Each row is a point on a landscape with many valleys, with its height.
A ball rolls from a point to the lowest of its 5 nearest points, and stops where none of them is lower. Distance is the straight distance between rows; heights are no part of it.
Lufun: [144 120 107 119 130  85  85  90 185 114 108 147 126 155 133]  h=279
fonim: [104  90  66 148 107  97  93 171 128 190 166 169 144 120 141]  h=193
neput: [168 151 160  95 148 146 154 145 110 114 112  98 108 135 149]  h=393
pusu: [135 100  84 143 123  98  78 123 157 153 127 120 121 133 136]  h=382
niro: [130 126 110 156 155 162 136 212 125  94 105 142 120  98 154]  h=31
vebo: [173 154 160 121  99 139 150  49 135  93 138 159 106 167 115]  h=316
Keres: [129 116 119 164 172 109 116 168 139 112  89 132 135 101 151]  h=119
sumod: [112 152 152 110 119 206 149 197  92 117 127  88 113 123 138]  h=281
libu: [ 96 121 158 136 120 173 141 126  84 123 114  67 136 102 101]  h=421
dib: [171 172 197 105 118 151 192  81 116 151 151 178 113 167 122]  h=214
bif: [148 137 166 117 124 152 157 110 103 118 116  81 122 122 125]  h=469
lebil: [176 141 156 117 135 100 147  85 146  92  88 162 103 153 132]  h=187
Vob: [155 119 112 128 127 115 104  83 148 113 122 103 107 138 126]  h=459
Lole: [167 118 138 131 150 112 132 110 139 104  99 111 109 120 136]  h=244
Niked: [158 144 111 116  94 117 103  71 174  90 131 161 113 190 111]  h=525
daf: [149 121 147 136 167  87 129 132 158 106  77 140 126 130 146]  h=107
Tekif: [175 147 172  98 129 132 169  94 112 113 117 118 110 142 129]  h=424
fod: [163 144 124 111 100 121 113  60 155 100 133 133 109 176 112]  h=565
nef: [150 119 111 149 157 138 136 164 115 100 105 107 112 105 144]  h=190
Dotim: [119 130 160 128 126 174 154 134  90 118 113  69 135 106 117]  h=365
sisi: [118 136 125 145 131 196 153 187  96 102 122 101 108 103 136]  h=177
direp: [ 97 108 114 160 158  78  98 132 162 134  99 143 156 115 152]  h=101
mup: [175 183 166  66 151 120 174 128  88 140 135 159  99 178 147]  h=379
Giko: [171 175 193  86 127 134 190  97 104 140 140 146 114 161 126]  h=304
Tes: [152 100  90 106  84 112  80 129 193 153 143 125 128 166 141]  h=196
femar: [ 68 117  61 142 136  95 117 178 104 131 196 203 160  98 119]  h=480
Vok: [ 70 124  77 160 148 121 128 175 121  95 180 209 161  76 123]  h=385
budoz: [139 132 136 129 143 174 148 180 101 107 117  95 110 111 145]  h=230
tem: [ 91 103  54 139 120  98 122 181 109 165 198 187 141 104 120]  h=189
Duf: [123 170 212 107  99 136 168  58 139 143 138 136 168 138  80]  h=347
rada: [140 104  98 111  91  93  72 142 203 155 134 147 151 165 151]  h=175
kob: [ 88  93  91 131  95 149 105 124 108 160 137  83 106 122  91]  h=574
Bipad: [ 84 108  58 165 144 113 110 170 117 139 165 172 146  94 120]  h=179
fodus: [157 180 159  63 153 140 156 163  93 126 136 103 109 161 153]  h=578
Gilab: [ 33 114 128 165 160  88 111 147 121 146 122 164 187 104 167]  h=145
pimep: [112 136 104 146 132 201 143 218 121  90 129 154  99  87 136]  h=197
tigo: [134 147 175 104  98 140 140  48 130 129 138 101 131 145  98]  h=568
nezuk: [110 144 198 112 108 126 134  90 106 146 119  86 181 111  73]  h=110
kilak: [131 109 110 156 143 143 120 130 115 112 112  90 114 106 126]  h=262
ruzi: [153 143 157 111 108 134 141  59 130 117 128 106 113 141 112]  h=513
duru: [113 113 128 139 123 157 128 108 100 124 118  74 120 110 102]  h=363
padi: [118 150 195 109 126 167 164 136  88 137 119  76 154 114 113]  h=533
Bako: [ 64 116  93 174 159 100 117 174 119 120 143 186 173  84 144]  h=192
busor: [ 77 103  83 164 144  86  90 159 125 157 139 165 164 106 147]  h=121
feg: [170 143 151 104 164 111 148 160 126 104  84 129 105 135 155]  h=85
Kos: [161 171 198 112 107 151 184  60 121 137 157 168 128 160 104]  h=171
dize: [112 122 151 146 179  79 127 147 176 122  71 144 148 119 157]  h=94
bovu: [118 129 165 120 111 147 136  74 110 131 122  71 138 117  93]  h=608
sefu: [134 103  93 117  94 130  86 104 155 149 136  89 104 155 116]  h=748
Zemip: [120 102  66 168 140 126  98 145 126 140 133 113 113 107 125]  h=346
kati: [133 130 133 103  93 139 114  57 139 125 128  90 115 152 104]  h=752
Nubi: [ 91 104 117 135 126  68  74 123 173 171 121 150 166 140 159]  h=111
Fega: [136  81  72 135  90 117  88 162 161 191 155 130 122 136 141]  h=330
Nata: [ 99  97  52 157 127 130 111 163 118 157 160 128 110 106 114]  h=426

For each start below, name the point where the ball stops.
mup => Kos
bif => niro
fod => Kos
duru => niro
kob => niro
Vob => feg
Tekif => feg
Tes => feg

Call two points neighbours if one is among the 5 nearest of the other. Go from one point of each pair to the other, from neighbour to neighbour, staying as low as possible. Name the highest point that can't be avoided.
niro / feg => Keres
nezuk / niro => Duf
niro / Kos => vebo

Two balls start at each pair of points below. Name the first point that both come to, or write none.
Zemip / Fega => direp
sumod / libu => niro
sefu / Nata => direp
